Points on a hilly landscape, in no order, each with its height.
From any point a ball rolls to the lowest of the 2 points nearest to it. It stops when none of these is lower. Distance is the straight distance between rows; heights are no part of it.
lumem height 186: [120 114 113 158 102 139 166 135 146 118 128  99 126 175  79  98 155 120
 151 106 163 127 103  92 114 150 144 149 145 101 174 150 134]
Doko height 254: [107 135  77 164 128  88 207 125 108 121 140 160 124 116  95 130 110  96
  91  99 111 114 143 138  91 150 161 129 120 103  96 156 110]
pitug height 369: [147 156 114 120 168 120 210  96 134 150 169 189 106 143 127 126 147 108
 111  80  95 140 136 118  71 161 139 134 112 125 138 100 154]
teti height 178: [ 89 154  80 192  84  87 185 158 114 135 162 171  80 124  88 130 166 133
 134 107 134 158 139 178  62 158 133 109 121  94 106 145 121]
megib height 439: [102 103 131 126 106 162  76 159 148 114 119  76 148 144 163 114 146  87
 144 141 165 142 117 122 183  95 135 138 179 188 187 121 117]
Daro height 768: [110 168 111 113  91 115  61 181 106 138 116 106 123 134 167 194 157 168
 151 121 138 169 124 136 136 124  92 130 125 137 138  75 137]
lofi height 286: [204 102 146 174 204 147 177  94 148 130  99 123 175 105 120 113  71 104
 121 159 167 136 133 125 133 131 118 144 122 106 133 130  96]
poden height 710: [116 120 151 154 153 138  83 102 124 170 136 114 125 157 158 152 106 116
 145 144 169 119  87 148 147 155 105 138 140 118  93 123 126]
peto height 113: [176 150 184 121 185 148 116  88 160 155 126 116 158 112 127 143  95 145
 127 160 146 154 133 127 127 137  77 163 137  99 109  94 123]
gafiz height 681: [129 146 149 151 126 122 139  91 114 101 121 141 163 144  96 102  49  95
  93 147 121  85 113 149 125 125 157 134 108 104 111 159 121]
zivoz height 518: [148 146 169  94 138 149 131  83 152 103  99 147 143 151 110  67 110 138
 133 122 174 142 109 132  97 121 101 136 122 110 174 100 182]
fafi height 240: [114 122 160 117 137 147  48 115 121 131 123 118 115 156 176 141 114 101
  95 157 129  66  84 116 185 143 109 135 140 130  95 118 117]
Kabi height 520: [ 77 171  95 153 136  98 105 156  95 154 169 139 110 146 210 151 154 103
 114  71 119 127 131 142 131 154 141 129 164 137 126  81 137]
tam height 490: [108 153 108 128 175 108 142 128  97 142 157 143 107 105 181 173 146 161
 109  92 156 130 143 149 108 133  92 123  97 106  90  78 146]
Duz height 626: [156 149 119 127  77  96 171 143 129 102  97 115  97 173  43 108 140 146
 140 146 138 168 119 114  75 149 140 148  84 118 158 160 128]
Nin height 435: [150 142 138 140 116 137 129 115 127 164 139 111 144 149 107 172 127 115
 133 101 117 162 104 132 143 138 116 165 143 135 126 128  97]
Dudu height 320: [ 97 105 137 163 140 139  87 128 114 146 147 130 142 124 173 117 108  94
 118 113 144  69 115 134 181 122 138 125 160 103 107 141 116]
voled height 300: [169 205 116  96 113  86 158  95 140 171 138 129 113 144  77 197 112 163
 111 144  94 127 121 159  97 166 107 171  59 140 101 111  96]
ler height 653: [155  80 174 122 166 145 120 105 171  80 112  94 166 125  93  35 117 138
 144 144 148 111 141 123 112 108 130 113 144 121 171 127 137]
kubos height 255: [162 134 133 167 193 155 190  97 122 148 133 155 178  75 141 164  71  91
  98 117 110 125 156 156 147 111 139 126 138 124 102 135  97]
mopu height 216: [159 155 133  82 135 101 133 102 128 138 129 131 139 132 105 175 102 144
  82 145 101 124 128 142 115 143 112 159  59 142  89 114 110]
fof height 349: [ 97 117  89 126  97 109  83 178 110 115 127 153  41 152 136 145 199 176
 155 174 127  97  73  82 125 130 128  98  89 133  91 141 137]
matug height 640: [151  74 134 143 154 157 139 127 169  86 102  68 151 102 108  37 103 131
 161 142 162  81 151 137 143  81 160  95 144 124 189 165 118]
gilod height 274: [138 162  69 138 153 133 168 147 129 169 144 141 110 131 144 208 198 164
 153 100 141 178 116 108 104 143  86 151 109 143 129  84 128]
Pib height 291: [146 160  99 153 126 106 219 102 109 122 108 165 137 106  93 119  92 104
 114  90 120 157 155 147  81 151 134 125 118 116 125 162 124]
Betor height 722: [111 105 127 121 117 119 152 172 132  93 120 100  86 138  95  84 153 170
 157 142 169 154 150 128 105 102 131 115  83 130 151 155 153]
fikib height 761: [187 140 176 114 146 196 176 111 194  86  75 151 184  90  94  86  97 111
 107 163 159 167 162 136 114  66 117 109 177 136 195 136 121]
viz height 702: [ 83 106 119  80 123 143 101 135 126 104 128 107 130 152 127  67 173 148
 133 151 144 112 107  98 138  99 129 132 106 175 167 118 142]
lezi height 326: [165 101 179 114 180 152  79 115 170 113 116 104 171 118 142 116 126 120
 131 170 131 132 131 104 135 122 102 140 154 122 143  67 129]
Ruvod height 141: [126 161 106 125 126 111 171 126 107 124 128 151 123  91 132 154 119 164
 103  83 142 132 169 169  97 122  76 115 121  63 100 118 146]
girim height 262: [160 109 177 119 148 150  76 106 139 132 117  97 131 140 137 165  97 105
  99 179 111  80 102 112 167 142 114 140 136 122  85 113  93]
Nanaz height 452: [114 141 108 111  94  91 103 120 106 130 163 161 105 139 123 102 160 130
 135 106  57  76 133 107 122 149 162 120 119  90 101 132 142]
nem height 260: [139 165 201 102 189 133 101  90 147 159 162 159 145 120 177 119  81  89
  85 159  81 118 137 124 140 129 140 148 117 106 113  73 138]
keza height 393: [ 94 107  74 145  96 112 130 171 107 135 139 150  54 132 109 168 198 152
 133 169 124 108  94  97 116 143 116 120  89 126  65 163  98]
Doke height 466: [ 95 103 102 135  79 120 112 147 100 136 140 130 107 113 136 150 143 102
 109 103 110  59 121 106 182 112 150 121 164 127  98 184  81]
fesot height 414: [103 109 148 136 134 184  78 139 168 121 116  97 172 131 162  76 130 108
 142 164 185 130 114 140 160  97 132 119 184 157 208 111 132]
rudan height 562: [153  65 185 161 105 135 100 121 150  91  89  86 126 128  82  81  75 125
 130 175 148 119 133 149 112 121 136  90 146 114 122 173 116]
laro height 454: [149  97 165 133 125 159 136 140 155  87  99  99 175  89  86 104  73 121
 104 172 142 143 150 139 141  74 135 117 124 132 143 157 114]
tezu height 712: [ 90 102 129  93 111 130 136 144 129 104 121 125 137 121 118  78 143 149
 122 143 158 137 137 133 129  93 118 127  88 160 149 139 154]
dufe height 344: [120 141 136  71 140 114 127 104 126 119 154 176 171  96 143 126  95 110
  67 121  50 123 164 154 119 112 165 125 114 169 125 100 135]
zosim height 459: [124 112 141 111 145 113 121  88 109 155 154 158 110 143 138 151  88  91
  94 156  57  97 117 133 136 136 162 145  89 179  87 125 116]
dev height 427: [127  54 161 147 125 166 118 144 160 108 118 110 168  82 123  77 102 112
 120 198 151 108 146 144 162  76 149 104 135 142 133 178 116]
pom height 636: [111 159 118 129 126 128  64 124 122 139 107  96 113 205 142 173 154 154
 158 139 166 147  66 104 126 161 120 137 133 144 137  78 147]
bemu height 515: [143  78 138 163 121 112 126 128 123 156 124 105 107 116 104 120 111 135
 181 168 153 167 128 162 113 137 109 115 114 136  72 178 114]
zet height 200: [ 94 129 106 120 136 132 159 111 111 121 160 149 151 117 140  84 150 106
 106  69 106 100 132 128 128 116 149 130 134 133 160 125 136]
leve height 402: [133 147 144 154 153 140 144  96 116 194 168 138 123 141 143 178 107  81
 119 108 102 144 110 156 133 134 125 158 128 167 118 113  95]
zum height 538: [109 125 182 103 132 173 109 122 162  92 104 118 162 124 138  54 118 158
 135 162 183 150 121 131 104 105 107 111 144 124 178  97 176]
Bev height 509: [128 175  92 121 157  98 165 128 115 136 146 161  89 135 154 154 167 170
 119  93 142 133 124 128  80 152 100 121  79  87 110  73 166]
Lavar height 489: [120 163 130  78  66  98 100 142 121 134 136 137 161 118 126 179 120 114
  72 101  73 135 141 144 154 116 132 154 125 154 155 101 116]
ver height 293: [114 132 114  92 113 111 151 120 116  88 111 124 139 140  89 115 104 131
  67 137 121 101 115 114 127 115 157 147  62 154 120 145 126]
muzes height 192: [125 165 162  87 170 108  42 125 137 135 126 114 116 150 220 149 127 122
 129 170 108 123 133  99 159 143 110 146 114 139 100  60 149]
non height 496: [148 167 134  93 128 133 170  75 142 112 112 182 120 162  96  87 122 125
 123  98 134 157 114 132  78 137 118 145 112 113 179 116 173]
vuser height 555: [145 106 152  94  82 129  80 122 131 113 113  97 135 157  87 152 128 112
 113 146  96 109 104 111 163 122 137 136 142 156 135 132 107]
Kug height 543: [169  56 168 168 109 122 113 147 145 110  97  62  81 137  81 103 116 144
 181 161 164 139 132 149 113 141 119  81 148 117 115 184 123]
mabas height 408: [142 173 112  94 134  99 184  89 130 111 144 168 154 115  94 168  75 116
  71 117  70 133 140 140  95 136 172 136  93 169 108 126 129]
mig height 587: [121 159 104 158  97 108 138 165 103 147 144 144 108 133 109 161 173 185
 180 110 148 190 121 143  76 131 111 112 100  97 119 127 148]
Kido height 302: [175 150 132 145 166 141 185  79 124 142 119 140 156 115 105 141  68 109
 101 115 123 146 146 135 123 131 119 143 121 127 106 145 106]
lera height 390: [133 112  83 165  96  96 185 171 118 122 117  96 100 110  64 142 139 148
 146 140 130 154 161 107 112 131 131 131  94 117 116 182 103]
Kem height 474: [133 179 141  64 121 139 140  74 146 128 121 191 138 149 138  97 135 105
 117 102 115 146 118 132 108 127 128 142 134 144 192  86 175]
Fozi height 599: [108 113 165  91  69 152  77 148 136 108 107  86 131 162  97 130 122 138
 116 169 152 150 107 150 137 102 109 137 128 153 157 126 138]
fav height 446: [116 118  99 141 101 112 134 149 105 138 129 121 122 119  95 171 125 122
 105 114 101  94 123 111 149 130 136 147 132 111  79 167  85]
Daros height 103: [153 141 138 104 139 100 107 113 116 166 145 112  98 142 115 186 130 156
 112 148  88 100 117 118 139 144 104 163  54 121  63 115 102]
bodod height 615: [ 99 106 122 145 104 142 110 164 124 114 121  92 124 139 142  92 147 146
 170 108 176 114 128 129 144 110 141 113 148 113 166 134 155]
Kazim height 334: [134 101 163 111 141 143  61 119 145 121 130 103 149 141 138  89 129 118
 156 145 126 131 115 100 154 129 122 131 164 139 156  94 148]
ger height 460: [127 164 139  96 115 111 111 116 117 156 145 151 139 125 150 167 123 122
  96 117  97 156 134 158 134 134 108 148 107 140 144  89 135]
los height 133: [119 164  81 182 101 109 201 159 134 137 132 165  84 120 107 118 169 145
 160  91 169 181 142 148  62 152 111 100 128  85 138 159 152]
Gike height 400: [137 165 102 106 168 130 201 102 128 164 171 192  87 137 154 165 163 113
  98  86  97 152 138 162  75 166 130 118 121 158 137  58 143]
lum height 420: [137 114  94 156 116 123 172 139 113 118 125  89 137 117  70 151 122 127
 117 113 137 130 136 116 131 125 127 145 108 107 110 159  92]
Sadaf height 432: [121  96 133 136  99 124  98 156 105 141 129 113 119 119 116 160 152 146
 156 131 139 165 124 127 131 109 110 123 118 135 110 136 136]
Todud height 537: [153  63 149 152 164 117  90 127 131 138 116 101 115 130 132 116 130 156
 188 169 161 154 120 117 116 155 109 110 122 124  76 148 147]
dize height 741: [155  84 154 126 138 155 183 148 168  93  79  83 110 110 108  83 114 151
 138 159 205 179 162 138 108  99 111 110 105 155 188 147 139]
rokir height 732: [125  89 173 133 117 140 129 153 150  97 101  82 110 134  97  79 104 158
 144 168 189 169 144 153 112 108 116 109 114 127 156 151 154]
tapit height 752: [196 111 157 114 143 168 192 119 174  88  46 117 142 104 100  92 109 128
 123 142 182 177 153 126 110  94  96 137 148 149 180 138 126]
lofad height 299: [124 142  59 115 152 117 252 116 117  93 125 174 123  97 110 118 130 107
  69  97 104 126 165 117  89 145 150 119 108 149 124 126 133]
ref height 233: [105 128 120 104 123 131 129 111 112 108 141 130 125 166 124 119 125 112
  83 118 117  74  97  92 138 133 151 163  97 140 135 128 118]
Domev height 677: [128  65 166 101 111 141 115 118 152  77  97  77 122 143  69  62 124 135
 127 162 129 106 124 107 116 108 147 116 115 172 157 157 122]
sime height 547: [103 106  83 165 127 122 141 144 118 173 165 134 111 142 142 153 166 103
 153 101 128 118 103 102 142 161 146 147 147 130 115 147 121]
Minu height 690: [ 88  84 118  90  98 152 131 140 130 102 129  98 104 139  81  67 157 133
 127 150 124 100 113 106 142 106 161 122 106 191 164 174 118]
Leni height 616: [ 97 149 145 108  78 128  61 137 124 130 109  96 122 184 127 149 133 148
 123 146 182 137  85 137 137 131 102 135 120 131 140 107 149]
savez height 376: [137 147 152  90 152 144 152 101 141  89 127 172 202  71 128 104  81 120
  63 129  77 133 168 131 131  96 147 123 115 139 138 118 141]
ninun height 330: [ 79 121  52 131 120  95 245 163 108  91 139 172 104  89  96 106 159 135
  87  99 118 135 185 138  77 128 151 112 107 142 128 138 124]
fota height 472: [109 133  96 143 152  96 112 150  90 161 157 141 101 104 154 181 156 160
 125 106 112 113 136 144 134 133  99 124 113 106  64 114 107]
tomo height 719: [112 130 146 153 137 139  63 122 115 165 127  99 127 136 147 168 122 178
 168 165 172 147 103 147 129 145  86 120 145 128  71 119 135]
did height 484: [ 77 125 102 128  46 116 130 181 108 117 128 119  87 135  91 135 149 134
 102 118 128  62 121  95 151 106 150 123 147 122 121 200  91]
Bader height 602: [ 91 122 109 142  96 138 140 169 134 130 140 117 106 145 133 121 167 155
 180 104 166 175 122 129 117 116 151 110 147 146 175 135 167]
Deg height 766: [146 140 166 104 141 188 165 116 167  93 104 148 187  75 110  52 109 119
 123 140 139 138 166 153 133  67 139 103 161 143 210 150 136]
vub height 197: [182 178  79 112 132 124 237 104 136 134  84 202  90 132 117 133 167 129
 117  88 120 184 138 131  50 156  90 134 112 130 119 144 137]
Dizek height 360: [ 81 128 125 137 127 119  54 148 110 128 132 125 139 138 199 115 145 104
 163 118 125 133 142 118 160 121 132 120 171 140 141 104 142]
niz height 327: [105 103 131 113 126 160 151 134 137 114 138 110 155 102 129  68 143 128
 150 108 141 132 149 127 156  82 142 120 151 155 199 144 139]
nutuz height 180: [128 145 132 107 129 109  43 125 104 141 113 109  87 162 192 171 136 127
 126 149 119  76  95  97 171 159 107 132 139 124  75 108 118]
vomul height 357: [ 98 113  61 169 108  84 221 191 128 126 137 142  98  98  85 113 164 126
 121 132 122 144 173 114  83 137 154 119 102 125 125 179 112]
delu height 561: [121  82  98 160 116 130 118 157 124 140 138 100 120 146 138 140 153 122
 184 115 160  95  98 104 161 140 139 131 161 115 115 148 116]
Gepa height 292: [117  97 151 114 128 154  85 123 129 106 130 117 160 118 135  68 127 114
 127 153 110  99 134 120 167  98 142 112 144 147 146 133 127]
Lipe height 528: [116 122 116  76  57 127  92 121 112  98 115 116 127 149 100 131 135 113
 102 141  68  56  99  85 172 123 155 136 152 152 139 164  97]
pep height 473: [ 98 174 116 108  97  97 124 116 107 132 167 153 128 143 128 105 129 110
  82  79  68  63 130 137 132 148 169 127 133  97 136 112 131]
venud height 352: [165 181 116  99  95  66 144 102 123 161 145 163 112 131  79 166 128 163
 118 127  74 145 128 178  78 166 133 142  60 121 110 117 129]
lef height 337: [146 127  87 137 144 132 122 163 117 158 150 110 113 137 135 197 194 160
 170 122 125 182 111  80 127 143 109 145 117 152 129 105 112]
Toru height 268: [172 158 119 103 126 117 215  99 127 128  77 182 116 120  96 116 132 136
 127 123 142 197 146 138  66 136  86 138  76 144 117 143 141]
Noki height 746: [133  84 129 140 152 127  76 162 133 142  97  86 133 138 155 166 156 172
 214 144 161 179 124  93 130 141 122 118 164 158 131  93 156]
mifu height 297: [153 110  90 142 186 128 218 109 118 126 151 150 158  74 139 148  97 107
 101  89 104 129 160 120 136 119 148 134 112 136 113 141 108]
luga height 392: [136 102 109 123 122 126  78 148 114 164 137 122  98 153 132 178 180 146
 168 152 111 159  99 109 139 147 110 132 122 160  99 122 124]
Zurun height 164: [ 85 153  91  88 135 101 139 129 111 131 169 146 101 153 160 122 153 115
  64 105  87  57 116 101 125 136 155 147  93 149 129  95 120]
mibuz height 52: [135 183 128  97 143  89  41 136 130 139 111 104  77 172 212 194 148 131
 142 159 102 106 123 103 160 165 118 139 113 153  81  73 121]
Navu height 332: [160 159 131 128 164 138 208  75 129 145 127 188 123 114 132 122 101 111
 111  85 128 159 137 150  95 142 124 141 123 128 134 125 139]
zinev height 772: [149 150 141 126 134 161 200 108 152  77  88 169 174  69 105  76  72 110
 104 138 131 166 175 142 109  79 141 103 138 149 161 167 140]
Sito height 523: [160  55 141 154 105 132  90 155 138 112 107  72  74 136 103 138 153 160
 201 150 146 120 121 107 130 147 124  89 164 122 108 161 133]
Bupup height 372: [116  73 124 125 143 121 165 140 123 112 128 145 150  70 134 101 107 133
 112 131 121 141 178 119 137  97 137 120  81 145 105 154 130]
bipes height 201: [147 165  67 159 116 123 183 163 127 154 146 130 110 111  95 193 201 167
 144 111 135 167 122 117  96 154  91 157 116 115 124 129  98]
Vit height 578: [135 109 153 107  96 157  80 118 135 143 114  91 140 154  99 169 101 122
 116 168 141 144  86 152 138 131 101 152 129 158 124 135  98]
Lezib height 290: [131  96 128 107 135 136 155 137 138 118 143 130 166  97 114  79 142 118
 157  95  78 139 167 112 149  98 157 124 138 162 159 149 138]
darof height 451: [102 103  93 161 128 102 121 177  94 157 149 129  91 112 139 163 162 163
 179 117 141 151 130 132 127 133 116 113 114 107  75 143 132]
Lem height 378: [128 155 101  78 113 111 161 107 119 115 147 171 140 117 113 154 127 121
  66  89  57 127 137 145 108 131 165 134 102 162 145  98 140]
gim height 598: [120 196  90 141  67 106 126 182 126 127 147 140 101 148  88 158 187 172
 145 120 128 153 109 137  90 145 113 126  97  76 144 127 141]
bil height 325: [ 87 146 125 117 109  98  35 157 105 106 131 129 115 110 220 104 142 108
 147 107 105  80 151 115 190 114 114 103 183 132 115 119 132]
mezil height 670: [131 153 112 182 128 126 188  89 123  89 105 142 157 131  86  80  56  88
  96 110 148 102 119 136 123 129 165 133 126  99 146 164 120]
sav height 572: [119 154 110 165 132 125 131 143 111 151 127 124 131 134 144 177 164 179
 176 105 173 170 114 123 112 143  99 126 133 104 128 109 149]
pake height 434: [121 155 125 113 141  99 162  99 109 136 161 144 116 143 116 166  81 100
  69 109  67  89 118 133 109 139 181 142  98 153  96 128 108]
Mif height 304: [133 136 171  89 151 117  87 100 149 142 154 169 168 101 166 113  94  93
  80 166  48 126 159 130 139 117 152 138 115 144 113  92 134]
baz height 718: [125  65 108 174  98 128 154 132 129 156 134 127 101 138  98 134 126  96
 161 136 142 119 102 140 141 150 157 127 138 134  92 195 100]
Diz height 554: [111 146 171  86 116 160  80 137 162 107 115 109 160 123 152 109 119 139
 117 163 160 165 135 119 132 105  99 132 152 134 173  80 169]
kavum height 246: [101 120 114 126 115 148 120 114 120 113 143 132 161 124 124  65 133 106
 138  96  96  72 118 121 160 110 167 114 153 133 148 162 113]
zan height 475: [109  98 114 132 104 128  70 158 122 117 122 114  81 156 145 123 189 150
 194 146 131 128 103  82 148 148 145  99 154 150 129 136 148]
gumoz height 488: [ 90 188 123 118 122  94  89 120 114 149 170 141 108 160 184 128 119  88
  91  82  89  63 118 142 148 147 151 122 146 101 123  92 119]
lor height 215: [199 135 167 145 197 176 157  94 160 140 100 125 189  82 119 146  86 125
 101 169 156 153 144 135 130 123  79 158 141 105 120 119  87]
dipu height 204: [161 194 190  94 170 132 108  89 155 170 140 136 142 120 145 146  81 123
 104 150 116 132 138 150 123 142 105 152 123  84 112  74 130]
sete height 227: [ 73 155  75 106 116  97 102 155  97 130 153 139 102 150 184 137 189 126
  92 112 121  83 111 112 132 136 139 142 116 137 129  95 139]
bepan height 433: [112 162 115  90 150 114 141 111 120 152 162 171 120 131 175 140 146 112
  95  91  88 132 144 153 110 137 130 136 112 148 146  55 155]
Pegi height 345: [111  93 123 182 122 143 121 144 116 173 138 127 145 118 158 145 103  93
 151 105 166 119 112 163 162 117 131 123 161 107 120 161 111]
kol height 481: [122  90 121 132  97 154  86 165 134 121 128  83 131 104 145 113 160 114
 170 108 123  79 136 103 194  86 151 114 198 126 173 161 101]
mov height 553: [159 167 142 138 165 125 114 103 122 151 129 112 126 152 124 173 137 174
 179 102 151 163 115 123 112 164  86 142 136  99 119  92 142]
Pena height 727: [ 88 128 126 147 144 134  60 147  99 150 109  96 143 127 192 170 129 167
 169 133 175 149 126 119 142 137 110  98 149 113  86  97 154]
logit height 651: [121 112 121 157 139 155 179 148 141  92 109 110 156  86 118  47  87 122
 133 127 175 102 167 167 147  77 152 106 132 116 186 181 118]
puzi height 244: [110 117 106 140 106 117 174 144 121 128 160 148 131 108 116 108 157 106
 136  74  93 140 154 120 134 125 147 129 139 124 146 159 131]
fol height 491: [145  83 168 157 124 146 124 134 149 155 120 103 146 117 115 135 101 121
 169 162 166 181 124 166 129 122 108 137 146 140 130 155 114]
bifos height 736: [106 124 139 146 158 155  96 147 133 138  82  92 158 141 170 148 120 177
 178 145 196 174 116 117 112 133 116 118 162 129 135  85 175]
Nel height 391: [ 81 106 133 143 131 164  80 141 136 139 126 109 156 119 202  84 121 119
 166 137 172 135 130 136 152 102 141 110 174 150 162 116 167]
mekaz height 289: [102 137 126 116 117 129  72 141 101 127 135 116 132 126 192 116 129 102
 101 105  91  66 119 107 194 121 127 127 160 130 128 121 104]
zopir height 437: [129 131  99 142 105 117  69 141 126 141 128 125  75 187 131 167 198 148
 191 160 117 131  66  84 128 183 129 119 134 134 110 122 127]
rupa height 424: [107  94  92 132  92  92 123 167  97 133 139 149  79 109  96 158 156 153
 146 143 108 125 135 134 117 123 125 106  90 125  69 170 108]
nomod height 403: [165 169 157 106 175 169 167  74 148 114 119 213 187  78 149 113  86 101
  77 140  92 130 159 140 115  93 134 131 140 124 137 103 141]
vopad height 203: [165 110 154 156 168 160 141 107 139 128 141 157 191  98 129 116  88  87
 110 128 103 126 144 137 159 106 158 139 157 119 141 131 110]
tidan height 504: [ 76 174 119 136 130 101  59 134  98 151 151 133  95 174 234 158 131  97
 113 108 123  87 108 137 157 157 136 128 155 131  98  97 123]
Nal height 237: [122 201  81 111 147 105 183 139 132 163 179 167  69 171 147 177 181 137
  68 125 112  94 101 141  73 169 139 129  80 122 130  54 124]
dobi height 691: [162 123 167 140 161 117 129  66 128 134 124 128 140 157  94 112  53 105
 113 143 102 119 106 128 118 148 146 148 103 116  95 149 111]
Lisu height 218: [113 163  75 185 113  73 216 135  99 143 143 160 105 112  69 138 130 117
 105 121 107 145 152 162  58 178 139 118 112 104  78 162  91]
guvoz height 579: [114  88 152 135  99 120 108 124 111  94  90 113 111 135  74  89  80 114
 115 163 137  97 119 138 136 123 138 108 112 120  90 179 117]
Pup height 106: [159 164  77 143 122 135 228 132 135 141 112 163 109 123 103 168 172 137
 140 104 135 177 137 112  76 150  87 144 119 129 141 140 121]
Vanop height 611: [153 180 109 113  77  97 148 136 131 128 124 129 117 167  58 148 153 160
 138 139 113 150 112 129  92 155 118 151  82  98 146 120 139]
Sanu height 505: [109 132 115  92  68 118 104 175 115 101 120  94 108 139  95 138 160 148
 107 110  79  80 127  86 176 114 145 123 148 134 143 162 103]
zovi height 501: [126  72 138 132 130 138  69 161 141 100 113  64  97 147 131 117 170 172
 195 149 148 124 122  87 119 127 141  85 159 148 137 129 159]
zif height 588: [111 146 102 141 127 155 145 144 127 135 111 138 131 129 161 147 161 158
 171 101 186 198 122 139 110 123 111 116 153 130 169 102 178]
tesa height 135: [138 129 145 127 149 146 123 104 122 129 147 146 154 134 143 105 115  98
 115 100 100 121 127 112 156 117 138 143 143 114 150 108 132]
gare height 453: [130 170 145  78 159 166 128  90 146 118 121 178 148 119 175  91 117 113
 105 113 139 146 142 134 121 117 104 132 149 122 171  76 176]
Mebak height 259: [192 121 160 177 207 151 168  86 152 114 114 159 205 107 120 116  48  87
 102 161 129 108 135 124 149 115 171 123 136 123 133 153 104]
Matu height 462: [129  94 144 142 105 155  54 167 148 103 109  70 128 121 162 123 140  93
 157 140 139 109 128 124 195  98 122 102 219 155 178 127 104]
Tun height 250: [137 138 150 149 129 111 105 114 111 136 133 115 139 118 114 142  85 141
 122 121 120  94 142 156 145 132 114 130 126  56  72 139 110]
tasun height 429: [174 183 178  90 171 179 135  72 176 121 119 197 174 100 172  98 113 100
  99 134 111 150 147 131 133  99  99 138 163 104 165  80 150]
tosut height 336: [144  86 175 125 100 150  58 143 144  91 105  67 139 118 113 112 117 135
 118 156 128  78 129 128 153 105 119 103 168 104 132 133 116]
Ruri height 294: [ 80 141  90  95  84  97  64 172 104 120 132 144  84 151 162 137 191 156
 136 142 114  96  99  95 135 134 128 114 108 139 113 118 150]
rade height 464: [150 113 160 138 139 137 107 115 139 160 129 119 147 138 133 152 127 111
 165 120 149 187 111 135 138 140 112 148 166 146 152 108 126]
nirur height 711: [128  84 148 160 116 136 119 101 125 149 120 133 131 136 119 129  83  83
 133 156 137 111  93 160 150 138 149 129 135 142  80 189  99]
Dor height 533: [ 82 136  87 178 132 132 113 140 116 165 166 127 123 151 197 152 142 100
 157  78 148 121 107 121 151 152 155 132 166 115 130 109 146]
rotuv height 267: [147 118 164 103 190 122  66 124 154 133 127 111 146 127 192 140 139 112
 134 159 114 152 151  78 163 135 106 149 137 139 114  63 131]
lib height 168: [103 163  89 105 145  93 129 146 108 160 184 155  69 167 158 164 167 118
  67 116  88  79 113 133 104 160 154 131  88 139 100  81 110]
Zipi height 664: [167  53 191 115 146 135  94 120 185  71  94  65 133 112  87  55 117 144
 127 171 118 105 146 107 105 114 125 106 138 140 149 137 117]
Tapob height 335: [160 114 114 125 175 128 203 109 125  89 109 155 182  61 127 107  91 115
  93 119 127 132 181 118 129 104 137 124 101 134 116 153 123]
Tozor height 531: [148 174 125 126 157 116 144 108 117 134 139 124 119 149 136 145 139 157
 138  86 133 115 120 102 107 161 110 143 106  64 121  91 155]
rifov height 202: [152 136 147 106 171 127 109 104 119 148 141 103 117 146 130 174  95 129
 105 137  91  73 121  99 159 148 118 151 104 113  82 117  98]
big height 199: [138 156 145 116 121 108 139 106 112 111 116 142 146  95 115 125  77 143
  95 115 129 120 160 159 114 127  97 127  99  63  97 128 139]
Ruvid height 522: [123  57 158 132 161 147  63 137 147 117  98  88 122 129 164 107 137 172
 186 173 155 136 124  93 130 131 126  95 142 134 101 113 173]
Bekoz height 757: [121 144 133 108 138 120  55 166 127 118 103 100 130 136 171 171 169 172
 176 138 135 178 142  94 137 125 112 122 147 147 135  76 154]
sesu height 627: [135  70 147 161 117 147 103 148 157 108 112  63 127 128 125  85 117 132
 174 127 181  97 118 138 150 108 141 108 185 104 173 151 125]
Nezal height 404: [114  54 135 135 123 131 130 157 126 124 133 121 131  68 133 108 111 128
 137 155 138 123 155 140 164  85 152 113 128 141 105 188 111]
bal height 298: [117 135 131 127  84 156 158 132 131 112 128 132 151 107 105  94 121 109
 134  81 120 157 147 153 138  86 152 120 157 145 206 159 135]
fika height 701: [120 123 157 151 153 132 114  81 119 159 151 138 111 164 136 126  74  98
 113 137 129  99  91 161 137 155 129 137 105 113  77 147 114]
rusis height 660: [109 131 127 166 119 145 163 116 111 106 120 141 164 111 112  67  89 101
 120  89 164 103 134 164 137  98 147 120 139  98 169 157 133]
gesud height 69: [128 158 112 147 103 125 181 139 115 123 120 146 115 112 115 126 139 145
 150  85 167 168 149 153  99 121  96 118 132  83 141 142 160]
siki height 389: [148 143 130 129 114  83 120 117 120 155 158 150 105 141 101 157 138 150
 140 124  75 139 126 149  94 168 127 138  87 103  82 145 129]
Paz height 295: [152  92 148 139 114 129  76 132 118 113 120  82 122 120 111 147 109 151
 133 137 139  86 124 123 153 130 100 111 152  70  83 150 111]
dus height 423: [152 101 142 131 115 101 110 108 115 137 147 151 114 150 107 105 133 121
 161 118  72 120 119 118 119 151 147 126 121 108  95 152 135]
nika height 373: [110 118 120 170 143 140 131 119 117 197 161 134 146 100 159 178 115 101
 134 115 144 145 126 181 147 140 110 150 147 148 103 136  88]
sesi height 251: [135 114 131 138  89 151 149 129 127 119 118 105 149 156  82 113 128 109
 130 101 153 147 103 134 143 112 140 146 154 138 185 147 116]

Call two points neighbours if one is among the 2 nearest of the other. Go from one point of each pair to the other, from neighbour to neighbour, staying as low as possible. Name the highest point that can't be avoided.
zet / peto: lofi
tesa / Daros: Kazim
lumem / kubos: tosut
mekaz / Zurun: Todud
Zurun / Pup: darof
lumem / zet: niz
mibuz / Daros: girim
gesud / kubos: Navu

Where does a ball stop that starts at each point below?
Bekoz: matug
guvoz: Pup
Deg: matug
Fozi: gesud
zivoz: peto
Todud: mekaz
Dor: Daros
Duz: gesud
zinev: matug

For each start below, name every point that the ball comes to, in order.
sime: Dor > Kabi > tidan > gumoz > pep > Nanaz > dus > siki > venud > voled > mopu > Daros
zum: zivoz > non > Kem > gare > tasun > nomod > savez > dufe > Mif > nem > dipu > peto
Leni: Fozi > Vit > vuser > Lipe > Sanu > did > Doke > fav > lum > lera > vomul > ninun > lofad > Doko > Lisu > teti > los > gesud
